Each row is a point on a tangle of strands that fork, close into loops and nearly touch. The rows are in no order.
In the rows, 128 means zero.
Two points are linked if the straight distance between their rows is under 85.8.
bebo: [149 151  98  77 127 116 109 122  93 127 134 113 120 138  70 138 123  91
 105  93  74 128  93 121 124]
nup: [126 188 119 141  93 162 145 115 124 163 119  92 116 140 105 114 148 156
 110 144 120 122  81  97 153]
Litak: [145 126 126  77 139 117 111 128 109 120 137 129 131 151  93 141 131 117
 116  98  69 145 103 115 128]
Ginu: [117 107  71 111 136 114 154 105  93 130 132 126 133 119  94 173 111 101
 132  80 120 122 122 115 112]
Sivid: [107 125  89  94 158 121 108 144 101 100 137 146 145 116  87 169 115  61
 142  97 103 138 154 133 107]
zave: [139 108  92  91 134 128 157  90 115 134 120 125 136 124 119 138 125 154
 125  97 109 136 108 107 141]
Gudos: [181  75 202 140 130 114 122 150 117  68 138 147 103 137 152 116 126 114
 122 113 122 133 101 148  86]
ves: [ 95  94 107 126 166 114 173 121 152 144 103 157 177 122 194 139 111 158
 168 111 122 131 153 123 122]
seti: [113 133  91 113 133 115 166  84 171 186  95 140 136  87 168 115 121 183
 122 153 168 120 153 128 165]
Pefi: [108 100  86 126 150 129 165 114 109 111 129 162 125 108 107 171  99 101
 141  80 149 121 127 126 104]
veb: [166  95 191 207  88 113  93 171 133 100 120 103 103 137 186 100 108 118
 142 154 171 114 146 173 114]
gis: [103 132 106 107 119 125 127 116 105 146 142  93 133 168 105 153 161 149
 144 106  80 132 121 104 124]
mef: [131 134  72 101 118 114 130 108  76 142 134  95 123 137  69 158 126  90
 118  89  92 115 111 116 113]
rede: [122 111  44  85 160 129 172  91 127 135 118 164 139  85 129 152  99 137
 124  78 135 126 132 127 124]
Visu: [170  97 201 201  77 127 104 172 115  81 133 115  97 125 166 114 132 124
 132 149 161 129 135 164 113]
Gune: [142 147 149 117 111 150  95 143 109  88 148 150 118 109  75 133 131  72
 114 131 124 141 130 133 123]
nasev: [163 136 179 170 100 152 117 132 136 109 139 128 104 107 134  90 131 122
 109 167 167 121 111 129 129]
mun: [ 73 115  94 136 163  98 158 127 188 170 100 158 159 101 184 150 119 154
 155 161 153 117 193 132 131]
zuvi: [122 207 125 123  69 159 114 156  95 133 154  91  95 166  63 131 176 102
  99 124  90 119  83 123 113]
laro: [157 126 155 173 116 108  81 139 153 156 113  90 123 166 176  67  85 141
 135 148 160 105 140 158 149]
Ruk: [168 142 152 134 122 137 124 104 137 152 106 108 124 132 158  78 122 172
 111 146 138 125  95 123 166]
Fugep: [127 122 144 164 144 113  91 135 182 145 106 114 133 129 178  68  92 117
 131 184 189  99 179 161 142]
Zug: [160 115 182 170 116 102  80 153 138 136 116  97 123 173 176  86 100 140
 145 135 133 118 129 154 135]
vuva: [146  95 112 108 161 124 172  90 141 134  99 153 141 107 177 108 110 179
 129 102 152 128 122 130 141]
tatik: [143 188 181 165  58 156  97 174 115 122 147 101  89 150 116 116 165 137
 113 150 124 125  90 135 136]
bev: [154  94 180 201  99 104 128 149 115 121 123 108 107 150 175 127 109 151
 132 130 159 133 116 139 134]
Bogo: [135 108 162 102 139 123 107 159 115  74 142 163 133 139 106 139 128  81
 138 105  97 152 136 141 100]
Pote: [159 114 202  99 114 115  98 163 115  82 152 150 110 156 111 130 138 103
 122 117  76 149 119 148 101]
bez: [134 159 164 193  82 139 117 142 131 154 128 101 106 135 136 115 133 154
 116 164 162 118 107 129 157]
Leziz: [110 123 156 156 148 130 103 138 169 126 116 144 137 109 160 102 117 119
 139 182 181 117 178 147 136]
Vuz: [112 189  98 123  92 160 115 134  95 137 145  94 111 142  52 137 155  88
 107 135 103 116 107 112 116]
matu: [168 117 143  78 169 125 110 115 143 115 123 135 150 132 142  84 131 158
 116 129  94 150 110 118 143]
kas: [ 71 115  47 105 173 122 172 122 161 138 130 162 160  83 136 178 126 125
 141 122 132 126 180 117 108]
Tabe: [131 135 123  93 164 135 110 130 141 123 138 140 149 123 127 114 130 134
 128 131 109 152 132 106 141]
sobog: [115 160 133  89 103 125  95 149  90 119 159 111 114 172  69 149 162  97
 123 111  67 137 121 135 109]
nek: [ 92 104 100 144 136 133 174 115 122 118 132 166 117 105 111 178 112 106
 138 107 173 121 143 131 110]
Kadi: [111 106 139 121 185 128 125 144 152 104 128 158 169 121 163 117 122 119
 151 141 132 147 161 127 121]
pinub: [151 100 132  91 192 122 121 119 160 114 114 135 163 123 178  80 119 158
 131 130 118 144 133 124 135]
kida: [184  84 185 109 152 109 126 126 128  95 124 140 118 144 145 103 121 140
 113 103 103 138  89 133 112]
muge: [150 173 174 174  96 158 106 140 146 141 130 112 109 126 133  84 134 136
 111 177 156 116 107 124 149]
Dani: [122 164 112  93 123 143  85 147 107 107 149 131 131 119  65 138 136  69
 118 128 102 143 136 127 126]
Ras: [113 122 112 108 171 139 129 125 153 123 137 155 153  99 127 124 125 124
 129 142 142 145 152 111 137]
kopop: [135 174 138 104 108 138 110 130 114 142 138 101 119 170 105 113 164 161
 113 123  79 132  78 114 143]
menun: [144 138 127 140 107 139 165  92 131 161 109 114 119 117 138 111 128 172
 111 139 154 127 100 112 166]
lera: [123 135 125 125 112 139 127 125 106 122 146 119 118 138  88 149 137 113
 123 122 122 134 111 107 131]
varal: [ 88  94 147 166 149 138 170 141 142  99 111 184 138 110 156 153 112 106
 161 124 178 127 163 155  94]
lezok: [133  90 177 185 122 118 141 137 134 110 122 138 119 128 177 123 106 129
 142 133 178 125 139 149 120]
vot: [139 105  68  76 160 129 160  90 128 126 114 151 154 102 132 137 118 153
 127  87 112 139 124 120 138]
vepi: [146 118 188 110 160 109  77 151 148 110 128 125 147 163 166  83 131 132
 141 143  90 144 132 138 123]
zuga: [185  91 216 165  83 115 103 174 111  71 142 123  90 139 158 117 138 120
 118 137 121 135 113 157  95]
mil: [ 93 124  56  93 170 125 127 139 122 119 143 139 162 101  99 171 123  83
 142 107 106 135 171 116 114]
sazi: [156 107 205 104 141 118  90 156 137  86 140 144 128 156 145 102 140 110
 132 132  88 145 125 142 103]
tanif: [139 149 165 163  86 139 116 143 111 131 144 106 102 149 120 129 147 148
 124 139 130 135  96 119 141]
Topem: [134 149 176  92  94 120  88 166 103  96 161 134 105 167  89 144 157 102
 118 118  69 149 122 149 113]
kenup: [113 180  90 110 110 154 107 130 104 130 145 111 125 114  54 142 136  74
 111 134 109 122 126 111 131]
rad: [143  83 177 194 121 113 118 146 147 111 111 124 124 135 195  98  97 114
 146 148 183 111 153 167 118]
Mup: [130  97 128 108 206 115 138 138 163 116 109 144 183 124 200  89 113 143
 148 131 118 142 145 130 118]
rilam: [121 118 120 100 161 130 115 147 119  82 141 165 145 116 100 145 111  76
 138 103 117 145 145 134 109]
sobiv: [106  91 162 185 142 127 159 136 151 106 111 168 123 109 176 129 109 116
 148 146 202 115 161 163 104]
bil: [120 143  22  99 148 112 134  92  95 154 122 108 135  82  85 161 104  75
 115  95 120  94 131 121 117]
von: [136 115 160 180  95 105 124 141 110 155 123  93 113 172 165 140 122 173
 139 125 135 133 108 129 153]
Sep: [ 91 108  93 118 169 109 158 121 173 160 108 152 171 101 186 134 117 164
 159 136 137 130 173 122 137]
Bito: [132 200 157 143  70 167 108 168 105 125 153 103  94 152  83 125 172 119
 110 141 109 127  88 123 127]
Zut: [ 97 147  76 118 118 126 172  86 162 190 101 132 130  87 134 135 141 174
 113 167 152 114 141 108 157]
Fazi: [118 120  99 117 113 126 151  91 110 158 119  92 136 150 126 144 150 178
 138 108  95 128 113 108 147]
Ros: [136 126 184 144 131 120  80 149 139 129 129 114 132 164 161 100 124 139
 147 142 119 135 135 138 140]
Dida: [112 126  10  78 159 127 177  88 138 153 115 158 136  64 123 158 109 135
 109  91 142 113 148 128 119]
Viz: [176  90 163 119 144 116 143 111 125 111 116 132 121 138 156 105 117 163
 119 107 125 137  90 126 132]
kilav: [118 110 115 128 150 103 163  97 171 170  91 154 131  95 189 105 105 170
 131 140 188 116 153 141 142]
pini: [167 135 177 152  92 148 115 148 114  95 150 134  98 123 110 119 137 113
 110 140 139 135 103 126 125]
Rusut: [ 98 141  55 107 125 140 151  90 124 162 133 105 140 114  93 149 147 134
 120 133 113 121 139  96 132]
vevu: [106 142  76 120 117 137 161  86 137 171 124 115 131 110 110 143 144 159
 121 144 135 117 131  99 150]
mopa: [138 196 142 142  93 159 123 131 124 161 120  88 113 164 118 101 162 170
 109 138 101 118  64 112 150]
fatoz: [101 140 112 151 100 147 137 122 108 130 146 121 112 119  75 163 140 100
 124 141 145 120 134 116 126]
buzo: [165 141 127  94 147 137 116 101 143 142 108 118 147 128 145  80 134 179
 116 140 107 138 105 119 168]
fav: [122 180 114  89  92 121  96 151  72 127 161  91  95 176  59 149 161  74
 103 103  62 119 100 144 101]
piva: [106 132   4  89 150 119 155  89 124 158 124 124 143  70  98 162 117 108
 113 102 124 107 149 121 120]
kone: [ 75 119  93 137 139 131 160 112 142 128 129 162 124  91  98 173 125 109
 132 139 168 114 166 124 122]
Nilif: [ 91  98  84 113 169 123 171 120 143 131 124 163 167 109 149 164 114 130
 156 101 119 133 152 116 110]
vez: [130 141 143 160 133 117  86 130 167 168 111 106 133 137 168  75  96 140
 134 175 166 108 156 146 159]
Pagev: [ 96 122 157 154 120 140 122 138 134 113 131 142 137 123 120 145 138 114
 150 148 150 134 162 132 131]
bubud: [155  88 146 132 151 120 155 106 132 116 117 149 124 120 163 112 109 155
 129 109 156 130 109 129 124]
voleb: [ 85 141  88 146 111 141 148 112 120 132 136 130 116  99  63 174 137  89
 123 149 161 108 156 120 126]
Zadi: [126 160 122 159  86 152 164 114 123 160 125 103 109 128 106 128 139 149
 105 149 148 123  89 100 151]
rik: [160 174 170 100  95 128 109 150 113 136 143 108  97 178 101 114 165 157
  94 114  65 135  60 131 129]
vobe: [ 89 106 144 150 143 140 141 142 135  93 121 166 149 114 127 157 125 100
 161 129 151 138 168 136 113]
nupu: [106 149 101 105 107 124 118 122  88 140 153  83 118 179  80 149 167 125
 131 104  75 123 114 112 108]
Bir: [124 121 140 138 120 119 126 115 125 153 120 102 132 155 150 134 133 171
 147 126 120 133 117 116 154]
Tagav: [130  92 124 130 165 106 161 104 160 149  94 149 146 114 204 100  98 168
 146 119 170 120 145 140 132]
luti: [ 90 137  64 101 149 135 129 119 124 139 145 125 148 110  88 162 136 107
 131 128 113 127 163 104 125]
Pap: [158 137 165 140  82 146 114 157  97  89 156 133  95 128  87 143 139  96
 111 122 122 142 112 135 114]
duge: [105 126 155 162 129 127 114 132 152 137 123 132 136 130 147 123 121 134
 149 159 159 129 159 134 149]

A tip is a point with one link. Name the tips that can be reached along the links from each point below, in the order of the rows.
Pagev -> bil, fav
Nilif -> mun, kas
Tabe -> rik
mef -> Litak, lera

A fork is a point with three links, a tip a point with one. Leave the first point through the second and follow the links. Name the first fork or tip that comes.
Zut; vevu -> Pote
kida; Gudos -> lezok
Ginu; Pefi -> lera
rik; kopop -> matu

How many points has the smallest loop of links through each point below? Write - if it is on no loop.
duge -> 23
Kadi -> 6
tanif -> 5
Vuz -> 10

Name the points in between on the shortest way along the links from the first point to the second, in order.
sazi; gis -> Pote Topem sobog nupu
Tabe; mopa -> matu buzo Ruk menun Zadi nup
kenup; nasev -> Dani Gune Pap pini
Bogo; seti -> rilam Sivid mil luti Rusut vevu Zut
Fugep; piva -> Leziz duge Pagev vobe varal sobiv lezok bev von Bir Fazi zave vot rede Dida
